Each row is a point on a tangle of strands that fork and nearly touch. The rows are in no order.
Points whose rows are less than 88 apart are linked; no others are. Some points are linked to none.
j737: [-14 -10  29  14  21  -5  -4  -1 -13   9 -19  -3 -23 -12 -34  -6   5 -10
   0 -21  30 -34  -2  17   4  16  20   3   9   0  -4  -5 -12   7]
j122: [ 33  -1 -22  -5   4   1 -16 -33 -21  12   6   9  11  17  -2  25  12   2
   3  -5 -20 -30 -13   5 -18 -35  14 -13  -9   2  -3  19  -5 -28]
j531: [ -1   1  -1  -3 -10  20  21  15   3 -39  19   1  37 -18  11  -7 -48  56
  33  -7  -9  46   6  17   4  23  18 -37  -9 -29 -12  15  20  34]
j694: [ 57  -4  -5 -31   1 -22   1 -11 -16   1  -6  12  -3 -24  -8  -2  48 -19
  -3 -28  -3  -4  10  15 -13 -18  13 -10 -14 -13  10  29  34 -18]
j627: [  1  10   6  20  10  -9  15  -4   4  10  15  13 -14   4 -10 -37  21 -15
  18 -29  30 -20  15  38  29  38   9  25  41   8 -36 -43 -33 -18]
j982: [  0 -19 -18  -5   7  -6  17  12  -8  -9  -3  16 -10  -8  22  14  26  11
  -6  15 -17  -6 -18  -5 -21 -10   4  29 -39  -1  25 -13   1  24]
j781: [-35 -18   6  16  -4   5  -4 -14   5   8  18 -46  43  -6  -6 -23 -41 -23
  15  16  18  -1  12  12  12  -8   5 -31  32  -6 -28  10   3   2]
j404: [  0   7  -2 -20  16 -17 -34 -39   9  25 -17  20 -18  27   2  11   7   7
  -4 -43  -3 -24  26 -14  -9   3  -2  -3  29  13  -4   9 -17 -39]
j208: [ -9  27   4 -28  12  -4   0  10  41  -8  12 -11  15  -8   1 -12 -23  19
  -2  -6  30  -3   0  28  30  10  21  -2  13  -6 -31 -17 -26 -24]
j942: [-29  21  -3  26  -9   3 -49 -12   6  15   2  -9 -35  10 -10 -22 -10 -19
   5 -26  24 -16  48  12  44  33   7   1   6  11 -19   6 -49 -36]
j390: [ 38   7  17 -11 -22 -20 -16 -30  -1  22   6  15 -25  -7  11   0  -9 -35
  21 -42 -11   9  28  18 -10  27 -19 -19   7  -5   0  14 -15 -34]
j522: [ 16  16   2   1   6  -7 -18 -13  23  34   1  14 -26  31  17  14   1  -2
  -8 -29   1   0  21 -25 -18  -1 -22   8  25  12  10  -6 -12 -36]
j856: [-34  19   5  -5   4  21   2 -41  14 -11   4  -1  56  -5   2 -27 -18  15
  -7  13 -26  21 -11 -26   4 -11   6 -24   6  12 -26  20  19   2]
j572: [-15  -1  -3  13 -24  29  10  24  -4 -19  -4   0  14   2 -16  11  11  -8
   7  10   2   7 -10  11   5  23 -46   3  30  18  33   9  16  31]
j788: [ 38  12 -14  28 -24  14 -16  36   3  24 -17   9 -24  37  -6  24   0  -7
  13  27 -20  -4  13  18  -8  12 -11  15  38   9   5 -16  -3  -9]
j814: [  4 -36 -11  24  -6 -24 -30 -37 -39  22 -19  -2 -31  28  -9   4  24 -31
 -22 -21   0 -21 -10 -25 -12  -2  13   8  12  14   1  12  29  -9]
j422: [-22  23   6 -22  -4  14  23  17  33 -34  25 -11  30  -8  20 -14 -26  20
  12   4  17   6   5  22  40   8   6  -9   8  -6 -24 -22 -10   8]
j107: [  8   3 -13  11  -6   4 -18 -16   1  15  21  11   8  57  29  33  11 -10
   6  27 -30  -3  -2 -22 -15 -37 -29   4  10  22   5   1  13 -12]
j693: [-26   5  -1   6  17 -10 -24  15  21   1   0 -16  -7   6 -17  -8 -21 -12
 -19  -1  18   9  13  31 -14   4   0 -14  -8   4  20   0  12  -6]
j348: [  2  23 -19  15 -28  27 -16  35   7   2   4  -3 -21  39  -5  25 -17  15
  24  11   0  14  11  18   3   6 -31  -4  43   0  23  -7   4  -9]
j797: [  3  14   4   1 -15   4  -4  10  26   8  17   1  -8 -36 -15  -7   5  13
   6 -10  13  -6 -13  13   1  21   1  11   2 -14  -4   3  -9  -1]
j92: [ 27  10  -5   7 -10  -1  21  22 -26 -32   8   5  19   1  23  14  26   4
  10 -11 -27  11 -33  22 -19 -37  15   1 -35 -13  29 -32 -12   7]
j952: [-26 -28   3  -6  13   2  15  22  -3 -16 -10  17   4 -10   8  13  19   2
 -19  19   1 -21 -22 -20  10  -4  -2  33 -35   6  -3 -10   6  37]
j731: [ 13  32 -19 -28  -9  17   3  21 -20  -7 -11  -7  -7  13  19  10   9  15
 -16  11  -7  -2 -12   0 -19 -34  18   2  -2 -17   1 -16   1 -21]
j811: [-15 -13  -3  36   2 -24 -25  33 -33  -9  -7 -25   1  -9 -10  -3  23   9
 -27 -37  44 -30 -16  -4   9  18   1  13 -21   0   3   4 -32  -2]
j659: [ 40 -19 -21  26 -16 -15 -34   4 -47  15 -19   9 -22  23  -5  16  39 -35
 -15 -15 -11 -19 -21 -11 -14   0  11  33  15  21   9 -12  12  -8]
j435: [  6  11 -19  11 -16  11 -34 -22 -10  13  24 -14   5  50  25   6 -21 -26
  14  25 -21   0  -4 -35   0 -39 -23 -10  24  19  21  11  -2  -6]
j329: [-11 -11  26  -3   9  17  11   7  -4 -15 -24  -2   0  -2  -8  39 -23   7
   4  -3   3  -4   5   4  -9 -52  24 -30 -15 -28   2  11 -27 -23]
j443: [  1   2   7 -14  12  24  54  16  15 -30  13 -32  42  -7  -8 -21 -29   5
  21  14  27  10  -2  11  37   1   6   2  21  -2 -37 -25   8  11]
j535: [ -6   0 -30 -21   0  -3  14  -7  12   3 -14  56 -18   6  29  28  11  12
  -2  23 -26  10  -2  -4   2  -2 -13  39 -32   6   0 -15   7  27]
j833: [ -3  -6  17   2   2  -1   9  -6  19   9  11  -3   6  -8  -3 -50  -2 -21
  18  14  26  12 -19  27  17  35 -10  10  20   6 -44 -22  13  10]
j628: [  0  19   7   9 -19  33  24  20 -26 -35   0  -4  12  -6  10  12   7  -9
   1  17 -30  20 -38 -18 -17 -10 -19   7 -22   3  24 -23   5  27]
j281: [-18  12  36  16  17  30  57   0  -8 -40  10  -9  42 -11  -5 -17 -22  27
  -2  11  -8   9  -2 -17  -2   7   2 -26 -21 -11  -9  19  13  20]
j64: [ -5 -23 -20  -4  -2 -12 -15 -14  -7  14  15  26  19  37  16  24  24   8
 -18   2 -20  -8 -30 -33  -9 -30 -26   9  -2  14   2   4  24  -9]
j641: [ 40 -15 -31  29  -4  13 -19  12 -14  35 -28  17 -21  44   6  24  35 -17
  -5  17 -22 -15  -2   4 -10   1  -4  38  23  30   1 -12   8   2]
j546: [-10  31 -19   6 -17  21 -19  27 -13  -1  -2 -10 -23  44   3  15  -7   5
  -3   8   1   8   3   2 -11 -24   3   5  19   1  20 -19 -10 -15]
j692: [-41 -13   6  18  13  -4  -5  43 -27 -16  -1 -29  -1  -1 -11  22   6   6
 -31 -15  31 -24 -11 -13  -2 -16  -8  -4 -10  -5  24  -3 -22   1]
j773: [ -3   2  18   8   0   2   6 -31  -3   5  -2 -27   8 -25 -23  -6  -9 -11
  -4  15  -3 -31   7 -22   6 -30  29  -9 -11 -15 -11  20 -16 -24]
j207: [-30   3 -16 -19  10   8 -21 -17   3 -10  13   3  20  23  15  13 -29  -2
  -6  26 -11  -3   5   4  -5 -17 -15 -24   0  16   3  14   7   7]
j670: [-11 -26  19   0 -15   4  -3 -11  21  25  30  -6  19   0  12  -8 -36  11
  20  11   6  11  27  -5  -1  42 -40 -10  22   4 -28   3   5  10]
j23: [ -1  -4  -5 -25   6 -22 -12 -34  11  15   0   2   5   2  -4  10   8  19
 -16 -37   9 -26  -6 -23  -7  -7  19  -5  19   0  -9  12   1 -29]
j110: [-39 -23   4  -1  30  -5   4  23   8  -1  -5 -11  13  12 -10  -9  13  19
 -36 -13  31 -26 -10 -21  21   3   6  28   7  10 -30 -12  10   1]
j545: [ 46   0   7  -3 -21 -20  13  -8  30  23  31  26 -12 -17  38   0  -6   1
  18  -5 -19  22   3  -5 -13   6 -41  -8 -15  -1  20   6 -17   0]
j52: [-53   0   9  15 -16   2 -22 -16  -4   0  13 -33   3  13 -26 -24 -18 -30
   7  11  17 -16  -7 -22  20 -16 -19 -14  36   5  20  20  12   9]
j547: [ 17  -2 -28  -5  11 -11 -39   1 -13   7 -25   1 -28  16 -12  11  25   4
 -19 -53  12 -13  35 -10  -7  19  38  19  12   6   7   2   6 -22]
j560: [ 22  -1  22  -1 -15 -12 -22   2  -2  -9  10  -7  -4 -18   2   8  -7 -31
  -8 -13   2   5 -19  35 -14  -9  12 -18 -36  -8  17   9 -14  -3]
j315: [-10   1  27   3   3   1  23 -12 -14   1  -9 -29  -1 -18 -11  -1 -23  -9
  -9  49  -7  -1  26 -35   0 -26  16 -18 -20 -17  -8   8 -12  -1]
j640: [-24  -7   5  10  14  -9 -38 -37 -14  18   0  -1 -24  23 -15  -7  -6 -32
  -6  14   6 -20  10  -1  -1   1   7 -11   1  19   4  15  -3  -5]
j445: [ 17  -8  18 -20   4 -18  -9 -25 -36  -1   6 -12  -1 -34 -12 -18  19 -47
 -15 -22   2 -35  11  -4   3   5  23  -6 -21  -9   2  20   9 -14]
j85: [  1   5   9  -2  20   1   6  23  14  11 -44  16 -19 -18 -10 -15  14   1
 -10  -4  11  10 -18   8 -17  20 -13  19  14  10  12  -7  19  22]
j164: [-36  11  15 -10  -2  41  41  -4 -38 -26 -17 -21  15  19  -2   6 -15   6
  -3  34 -30  -4  15 -56   1 -47  -7 -27  -8 -10  19   6  10  10]
j248: [-35  -1  -6  12   9  -1   6 -12   8   9   8 -49  23  -2 -22 -17 -10 -13
  -4  14   6 -38  11 -19  26 -42  24   5   4   9 -23   3 -27 -15]
j927: [ 16  24  -5 -14 -30  19   1  -5  17   6   5   5   7  -9  -8  19 -40  33
  31   8  -3  23  -2  -4   4  20  -4  -9  32 -20 -19   6  -2  11]
j714: [ 45   5  -8   2   2 -11   0  26  21  15  -9  32 -31  -6  39   0  39   8
  10 -27 -10   8   0   1 -17  10 -26  26   1  18  27   2 -16  -5]
j570: [ 20  -1   9  -3   4  17  45  10 -20 -19 -26  -1  14   3  -6  19 -32  16
  19  28 -16  39   4   7 -22 -24   4 -34  -4 -26  14 -14  31  19]
j817: [-31  16  -6 -27  16  19  43 -20 -29 -15 -15 -13  -7  29   2  23 -27  11
  15  38 -30  10  20 -25  -6 -52   5 -15 -10 -12   5 -20  24  18]
j543: [  2   9  -3 -24   9   1  36   5   6 -17 -28   5  13  -8 -13  24 -18  21
   7  32 -16  35  -6  15 -11 -11  -8  -4   5 -16  21 -21  34  37]
j550: [-39   4   6  -6  13   5  15  39  -9 -30 -13 -20  -5  -1 -12  29 -15   6
 -13  -3   2 -17   2  -2  -2 -32   4 -17 -13 -23  24  -6 -15  -1]
j120: [-20  18 -21  -9 -36  29  -2  25  14 -20   8 -10   6  21  -5  37 -32  15
  21 -12   7  33  11  25  14  -5 -22 -25  33 -24  15  -7   5   0]
j888: [-14   1  -7 -23  26 -20  -5   4  20   4 -17 -20  -7 -10 -13  -1  -4  -1
 -29 -13  23 -23  35   8  31  -3  43  20  -3  -3 -18  -5  -9 -32]
j250: [ 12 -42   2  -4   7 -21  22   5 -25  -8 -18   1   3 -22   8  19  23  20
 -14  -7   8 -33 -19 -41 -13  -8  13   6 -20 -12  -4   8  13  -2]
j236: [  3  -2 -18  18  18 -12 -29  -2 -15  12 -30  20 -37 -12 -22  -5  26  12
  -5 -52  25  -7  31  12  10  43  26  22  17   2   5  -2 -15 -13]
j703: [ 25  22   0 -20 -25 -10 -20 -28  11  16  13  -8 -12 -30  -1 -17 -17 -29
  13 -11 -10   8  13   9  -7  12  10 -13   0 -14  -7  15 -15 -30]
j393: [ 24 -16  -8   6   0 -27 -17  17  12  21  -7  29 -17   4  26  -1  50  10
  -5 -46  11  -4 -22 -13 -18  21 -11  27  15  15  12   4  -1  -9]
j210: [  0  -5   1   1  10   4 -15   2   4   0 -10   5   5  16 -22  28   2   4
  -4  -8  -4 -16 -13  11 -20 -37  23 -20  -9 -10   8  20  -2 -16]
j744: [-22  -5  47   3  36  24  65  18 -20 -27 -20  19   8 -27  12  -4   5  23
   1  33 -28   7  -3 -52  -2   1  -7 -12 -29 -13  -6 -17   0  20]
j953: [ -7  15   2  25 -18   4 -14   4  23  33   2   3 -48  12 -19   6 -14   4
  15  -7   8  -1  32 -28   3  29 -31  11  32   6   8   7 -30  -4]
j242: [ 13   9  12  31 -27  21   0   9 -25 -17  17 -16  13 -25 -29  15 -23  -4
  24   8  -4  21 -20  -2 -12  -7   3 -21  -7 -14  22   3  -6  13]
j167: [ -7   4  -1 -14  17 -13  21  37  39  -6 -13   2  -5 -29  14 -22  27  17
  -9   6  30   2  -7  22  28   7   3  38  -3  16 -14 -27 -13  12]
j790: [ 36   2 -28  -8   0  -2  36  -2  -9   7 -11  25   4  11   9  14  22  10
  10  33 -41  17 -10  39 -12 -27  -3   9 -13  -2   4 -20  14  13]
j946: [-24  -7  -5   3 -11  -5 -40 -10   4   8 -12 -18 -16   2 -20  10   3 -13
  -9 -48  10 -34  22  10  22 -19  37  -3   8  -4  -6  31 -22 -37]
j609: [ 24   4  17 -25  13 -16   1 -22  12  16 -29  22 -27 -36  -1 -38   9  -7
  23   1  20   2 -16  35   8  38  16  13  15   6 -21  -1  -5  23]
j128: [-10 -14 -20 -12  19 -20 -34  -3  -5   9 -33 -23 -17   7 -12  -4   2  16
 -46 -18  21 -19  27 -26  13   4  37  25   0   7  -1   7   1 -28]
j567: [-36  -8 -12  23   9 -15 -32  -8   4  12  13 -28   1   7 -15 -11  -2 -14
 -15 -23  23 -40  11  -3  26 -26  34   4  15  10  -1  15 -27 -20]
j512: [ 21  -2  37  -1  -1  -9  20 -21 -15   0   5 -23   3 -44 -27 -25   9 -22
  -4  -1  -1 -23   9  -2   9  -3  31 -20 -31  -8 -14  22  -7 -21]
j751: [ 38  14 -22 -12 -17  -9   1  -3  18   0  30  23  -2   4  36  11   5  -1
  20   7 -33  18   9  16 -21  -4 -14  -6 -21  -7  26 -15 -14 -12]
j838: [ 11   7 -25 -14  -4   2  36 -10 -12   1  -6  20   4   5  17  14  -6  24
  25  42 -43  44  -8  21 -14  -3 -23  12   0 -11  -3 -26  38  35]
j930: [-33  -2  14  26  14   5   3   7 -10   4   9 -31  -1  13 -30 -20  14 -14
   4  -3  40 -44   1  13  21  -1   3  10  23  -7 -31 -16 -16  -1]
j689: [ 30   0  -7   8  11   4   5 -44 -27   6   9  11  13  -1 -12   7  16   4
 -10   6 -28  -8 -32 -20 -16 -22  10 -13 -30  -7 -13  23  14 -13]
j171: [-23  16   2  34  -4  15 -37   2  15  23   3   8 -45  40 -25  -5 -34  18
  20  -7  22  13  48 -12  16  11 -10  -5  38  16  21   1 -19  -1]
j664: [-18  -6  20   8 -14  18  10  15  27  -7  11  15   6   3  -3  -2   5  -6
   8   2  12  14  -1  -8  -2  45 -56   5  29  14   9   1  12  23]
j153: [ 36  14  18  17  -9 -10 -29 -15   5  30   9  24 -30  24  21  -2  -2 -27
   1 -47   1  -9  31   6 -24  17 -22 -16   3  13  12  -6 -21 -47]
j387: [ -2 -21  -4  27  11 -14 -25   7  -5  20  -5  29 -16  34   5   6  30  14
 -13 -36  17  -8  -9 -21 -20  26 -13  19  24  23  -2  -5   6 -10]
j987: [  5  -3  16 -14  17  -2  44 -34 -30   0 -17   0  -4  -6  -4   9 -13  -1
 -14  44 -22  17   4 -23  -8 -24  10 -18 -48 -11 -10  15   6  -2]
j917: [ 24  -3  -2 -27   2 -20 -23 -18 -24   1  -8   0  -7 -13 -12  13  31 -31
   0 -56   0 -26  18  14   1 -14  21 -11  -4 -22   8  28  22 -34]
j476: [ -9 -43  -8  12  15 -25 -11   4 -24  16 -11  -8  -6  -1 -14  19  10 -11
 -25   3   4 -28  -9 -35 -11 -21  16   8 -23   1  14  10   5   7]
j909: [ 15  -4  32  17   6  20  26  16  -1 -27   7  -4  26 -29   4 -13 -19  27
  19   8   1  37 -15   5  -7  13   8 -36 -24 -21 -12  22  12  35]
j84: [  9   0  22   7 -13   2  24  19  15  -8  21 -17  29 -24   8 -44  -5   1
  27  18  16  22 -23  20  20  39  -4   6  12  -9 -27  -4   2  27]
j920: [-19  -4   3 -18  -8   4  15 -19  11   6   3  14  19  -1   7   0 -25   4
  -8  40  -8  41  -4  -9   6   2 -16  -7 -10  -2 -24   0  42  16]
j391: [ 25 -11  -5 -36  10 -12   8 -38 -22  22 -11  28  10   6   4  12  35  -8
 -20  10 -18   8 -26  -9  -6 -21  -6   2 -32   7 -22  27  26 -16]
j377: [ 62 -11 -35 -26  10 -24   6   7 -14  -9   0  26   1 -15  25  11  45  -8
  -6 -24  -6 -12  12  19 -10 -20   8   8 -23  -3  25  21  21   9]
j221: [ 29  -6 -17 -26  21  -7  24  -9   3  21 -37  51  -3   5   6  24  19   9
   8  31 -26  10 -25  17  -7 -14 -19  35 -13  16   6  -6  19  30]
j228: [-21  17  -5  -8 -25  31  21  -1 -18 -40  20   7  19  20  14  10   7  11
  12  23 -39  12 -22 -22 -17  -8 -14  -7  -8 -10  12 -20  17  14]
j462: [  0  -3   8  12  -1  -3 -32 -17 -14  20 -11  11 -40   5 -16   1   5 -30
   2  -1   3 -19 -13  13 -17  29   1   7  10  13  -4   1  -7  11]
j282: [ -5 -12  -7  29  21 -20  -5  -8 -11   3  -4  11 -28 -16 -19 -37  37  -8
   0 -50  29 -23  20  32  21  43  37  36  20   3 -18 -25 -21  -4]
j696: [ -8  15  -5  16 -21   2 -12  16   8   1  24 -10  -7 -16  -8  13   6   0
  -5   7   4  -2 -20 -14   2  12 -13  22  -2   3  18  -8 -19  19]
j137: [-11  14   9 -13   6  -8 -16 -14  32  19   0  17  -3  15  26 -10 -13   5
 -18   1  -3   5  10 -14 -13   9 -26   1   9  23  -3  -4  -2 -26]
j527: [  4  28   4   5 -22  17  -6   5  31  15 -13  11 -21 -25 -10   5 -22  21
  31 -13   8   6   1  23  12  39 -11  11  36 -10  -7  -6 -27   5]
j113: [ -5 -19  17  12 -24   0   1   7  17   7  32   5  14  13  10   9 -31  -7
  28   3  10  14   8  -3 -11  39 -63 -16  25  11  11   6  -1  17]
j613: [ -3   0 -24 -25 -13 -22  14 -25  10   1   2   5  -5  -5  -5  10   5   5
 -25  16 -32   0  17 -20  -1 -21  10  19 -30 -21  10  -3   8   0]
j855: [  0 -13  33 -14  39 -11  61  -4 -10 -14  -6  10   9 -31  14  -7   7  19
 -15  28 -13   0   2 -35   4 -21  11  -6 -54 -13 -13   2  -4   3]
j898: [-26 -11   8  10  -5  25   6 -17 -11 -17  24 -45  49  -3  -4 -18 -44   0
  22  32   5  11   7  -2  15  -5  11 -44   3  -8 -14  28  18  11]
j499: [  3 -14  -7 -17   2 -11  -6  14   1  -4  18 -23   4 -27   7 -20  24  -1
 -25 -11  20 -31  -4 -12  16   8  20  29 -22  -1 -22   3 -17 -14]
j45: [ 17   8  21 -12  -8 -26  13  13  54  10  22  25 -13 -19  31 -21  13  28
  15   2   5  21   4  -9  -2   9 -27   3   2  -8  12   6 -25  10]
j832: [ -4   9 -11 -12  12  -6  20 -31  -4 -17  11  -6  29 -11  22  -5 -36  23
   6  11 -26  25  11  20 -21 -26  18 -36 -43 -14   0  12  -2   9]
j582: [ 42 -10 -38  13  -6   6 -20  38 -22  -9 -18  -3 -13  18   5  24  35  10
 -10 -37   0 -22  -3  19 -13   4  16  14  -2  11  20  -3 -16 -20]
j647: [-19   7  18   3 -24  35  26  28 -25 -32  -4 -12  14  -9 -22  13  10  -9
  -4  25   6   2 -13 -15  -1  -3 -32  -8   1  -7  25   1   9  33]
j995: [  8   7   6  -8   5 -18   3 -25  33  -8  35  13  31 -26  20 -23   2   9
  -4  -9 -16   6 -11   2  -1 -27  21 -20 -15 -11  -5  16  -7 -16]
j67: [  1  18  -6  -7 -28  29   6  -1   7 -20  28   4  15   0   9  19 -17  24
  27  26 -20  22  -6 -11  -8  13 -22 -12  16 -15  -2  -5   6  15]
j585: [ -5   2  22  24   6  33  51  -9 -19 -24  -2   2  27  -2 -20   4 -25  14
  -6  29 -31  16   4 -38 -15   0  -1 -34 -24  -7   1  25  33  23]
j678: [ -2  -4   6 -13   2  -1 -22  -5   9  12  11  24   1  11  32  -1   6 -26
 -19  18  -9   5 -28  -7 -15  14 -26  11 -24  15  -1   1   6  -2]
j944: [ -1  11  -4  -9 -16 -13 -28  -6   7  10  23 -29   3 -20   3 -20   6 -27
 -20 -13   6 -21   9   4  11  11   7   6 -13  -7  -5   3 -29 -36]
j669: [  6   5 -16  20   7   9   9  42  15  -1 -14  23  -1  35  10  18  21  -1
  -2   3 -20  21   5   7 -18   7 -25  21  25  21  24 -44  22   5]
j801: [ 25  -7  14 -22  -4  -6  -4 -18 -13  17 -15   5   0 -17  -5 -17 -22   3
   0  25  -2  18 -23  20 -20  12   5 -13 -20  -4 -12   4  14   6]
j993: [-21 -17  -3 -15  29 -18  10   8  27   2 -12  21  -3   1   2   5  10  16
 -28  11   7 -17  -5 -19  18  10  13  36  -7  -4 -18 -13  13  12]
j252: [-11   4   1   9  28 -14  -2  28  18  13 -33   8 -24 -30   1 -32  29   8
 -16 -15  22  -1 -18   0  11  32  10  40   5  21  -5 -14   6  19]
j935: [ 19   2  13  22  -9  -6 -30  17 -22  -6  -7  -1 -26  -9 -16   5  17 -34
  -1 -45  15 -12 -20  31  -8  -1  13  -1 -12   6  25  -3 -22  -7]
j587: [ 48   5 -16 -19  -7 -11   7   3  -8 -24  21  17   7  -3  27  11  21   3
   9 -12 -27   4  -3  27 -14 -23   9  -6 -42  -9  27   3  -5  -6]
j850: [ -7  10  -7 -16 -24  38   2  10 -11 -28   0 -17  29  25   5  25 -48  25
  23   3 -12  40   3  31   0 -18  -3 -47  21 -22  -4  -4  20   8]
j468: [ 19  -6 -34  -1   5   5  16  39 -19 -14 -31  -2 -24 -17  20  23  29   7
  -6 -24 -11 -14 -11  16 -15 -10  15  26 -24  -2  34 -10 -21   4]
j449: [-18   2   0   8  -7  35   7 -31  -4 -21  22 -10  44   9 -17   0 -28  12
   7  30 -22  24  -2 -22  -8  -2 -10 -38   2   6  -6  35  31  24]
j249: [ -1 -17 -20   5  -7 -15 -17 -12  -3   3   2  -7 -18  15  -9  23   6 -26
 -21  23 -14  -8  14 -15  -6 -29   7  12 -26  -2  26   1   7  -5]
j623: [-15   6   5  -8  13 -11   4 -38  27  -2  24   4  50 -12  12 -31 -30  14
   1  12   3  19  -1  10   4 -13   4 -22   2   0 -22  14   4  -6]
j333: [ 45   7  12 -31  -2 -11  17 -28  12   2  11  11  -2 -36   4 -44   6  -7
  24   8   7   9   5  31  20  27  31  -6  -3   2 -34   3  -6   4]
j482: [ 29  -3 -33  20  -3  -3   7  39  11   2  -2  21 -11  22  41  17  38   1
   4  -6 -27  12   0  11 -20   1 -15  32   7  17  25 -29 -14   0]
j655: [  0  24  -4 -10   5  26  24  -8  -6 -42   0   8  37  11  12  14 -55  48
  24 -12 -17  49  -1  17  -8  -7  22 -46   0 -25 -10   6  27  17]
j189: [-14   5  -8   0  14  -6 -19  -9  28   7   0  -1 -21   5 -19  -8 -14  -7
 -12 -10  25 -15  46  24  31  22  18  19  -5  12 -20  -1 -35 -27]
j561: [  2   8  28  -8  13 -21  13  26  55   1   7  21   4 -17  17 -33  26  17
   0  -1  21  14  -9   4  21  15 -18  24  25  12 -14  -5  -2  21]
j441: [  4   1  -1   1   4  -2  18 -14   7  18   6 -12  -5  17 -13 -28  -7 -27
  29  -4  34   6   8  30  16  28  -3  22  39   6 -48 -52   5  -6]
j347: [  7  -9   6 -12   2  24  -6  15 -11   8 -35   1 -10 -17  -2  -2  -4 -12
  13  15  -1  17 -18  26 -24  23 -23  -7  10   0   0   1  12  24]
j686: [-34  10  -8   7 -20  13 -37 -19  -1   3  10 -20   6  18   0 -13 -29 -32
  13  17 -10   4 -15 -32   9 -35 -13 -24  27  14  24  24  -2  -1]
j403: [  0  16  18 -29  14 -20 -13 -19  34   0   9  14  -2  -4  -2  -4  -4  14
  -1 -38  25 -13  -9   9  28  13  20   0  28  -2 -24  -9  -6 -27]
j136: [-11  -7  13  -6   2  -9  -2  12  15  -2   5 -21  12 -19  -3 -13 -27  -7
  -3   2   8   1  -3  39   3 -17   6 -27 -32 -18   1  -2  -7  -6]
j617: [ 12 -19  -7 -28  -2 -16   9  20   5  -8 -12   3  -4 -37  16 -20  36  21
  -9 -26  14 -24 -25 -19  16  16  27  35 -12  -6 -14  18  -9   5]
j10: [-39   9 -17  18 -15  -6 -18  26  -1   3   1 -14 -14   1 -29  -3  10  10
 -21   5  15  -7  11 -10  21   9 -22  20   9   5  16 -13  -8   5]
j979: [  4  -7   5  23  -4 -23 -37  -3  12  19  -3  -4 -28   6 -19  -2 -34 -24
   3  -9  13  27  22  30 -11  18  -5 -19  -2   9  15  -2  -4  -5]
j654: [-21  -9   9   6   0   3 -36 -31  12  21  27  -9   6  11   8  -9 -33 -28
   5  24   1  -8  14   8  -3  10  -8 -15   7  15  -6  22 -10   0]
j184: [-17   1 -23  22 -14  36  -4  49 -12 -10  -1   8  -6  33 -11  14  26 -15
 -18   9  -3  17  -2  -2  -1   7 -47  15  18  25  33 -21  23  21]
j997: [  7  -2 -11  34   1   0 -32  43 -38   0 -28 -13 -14   7  -6  24  26   6
 -18 -39  20  -9 -28  10 -15   0   8   7  -8   5  20  -7 -23  -7]
j977: [-24 -12  -5  26 -10  -1 -10 -32  -3  21  20 -46  20   4 -26 -33 -19 -47
  12  17   6 -22   6   7  30 -24  21 -11  18   6 -22   3 -21 -14]
j988: [ 18  -9  12  11   4 -19 -34 -10 -14   5  -2  21 -26   3  10  -7  21 -41
 -19  -7   0   0 -14  -2 -24  34  -7  22 -15  24  12  -9  -2   5]
j921: [-56   5  -2  13  12  10  -6  27  -6 -10   7 -24  13  11 -27 -21  11   5
 -27   6  37 -27   7  -6  30  11 -26  11  10  12 -11  -5   1   0]
j743: [-34  21 -13 -30  11  -4  25 -26  -2  -9  -8   0  -2   9   1  19 -20  25
  -2  30 -22   2   9 -21   5 -30  14  14  -6 -14   9 -20   5  18]
j604: [-15 -29   0  15   0 -13 -19  11  -3   5   0  24  -3  24   4  27  32  -8
 -16 -14   4  -9 -28 -28 -11  -8 -23  21   1  18   2 -10  28   4]
j503: [ 22 -43 -24 -19 -13 -30   1  -1 -13  -5  -7  -7   5 -24   5   9  25   8
 -18 -28  11 -26 -12 -25 -10  14  19  11 -21 -12  -1  33  20   3]
j483: [  4 -16  16   4  -7  10  16  -8  14   4  39 -26  44 -10  14 -26 -23  14
  36  15   2  18  -1  -6  22  43 -14 -15  28  -1 -42  -3  21  20]
j267: [ 38   3   6 -41   5 -13  17 -15   9  -2  -7  16  -7 -35  14 -25  16  10
   4  22 -13  15  -7  12  -6   6  14   4 -22  -1 -10  17   7   8]
j253: [-32   6   0  32   5  10 -60  -8  14  18  -5 -11 -35  27  -3 -14 -29 -12
   6 -14  22  12  55   1  20  13  -2  -8  17  15   9  19 -36 -20]
j7: [ 22   3  23  25 -10  10  38  22 -12 -13 -18 -11   5 -23 -16  26 -14  10
  10   3 -20  19  -7  11 -18 -26   5 -28 -12 -28  21 -11  -1  11]
j679: [-10   1  30  -2  21  18  64  21   3 -32  17 -30  39 -15   9 -42  -8  12
  14  29  14  19  -1  -7  28  -1   9 -21 -13 -12 -23 -13  16  18]

A fork is a point with three links, a tip a point with one. Leave the first point through the second and follow the links. Name the first fork or tip that comes.
j499 / j617 | j164
j333 / j267 | j587
j613 / j249 | j522
j435 / j107 | j572
j714 / j393 | j52
j982 / j535 | j242
j545 / j45 | j609
j242 / j7 | j982

Follow the links from the first point to the second, and from the first to the third. Name the last point that the two ways share.
j811 / j617 / j838 | j982
j944 / j952 / j449 | j522
j788 / j797 / j982 | j921
j693 / j228 / j208 | j921
j499 / j531 / j797 | j522
j252 / j623 / j546 | j449
j623 / j987 / j499 | j449

A fork is a point with three links. Follow the links from the first point to the second and name the forks in between, in order.
j604 / j797 | j572
j347 / j623 | j587, j773, j248, j449
j164 / j909 | j522, j281
j731 / j250 | j348, j281, j522
j315 / j944 | j773, j248, j449, j281, j522
j153 / j979 | j522, j462, j921, j982, j997
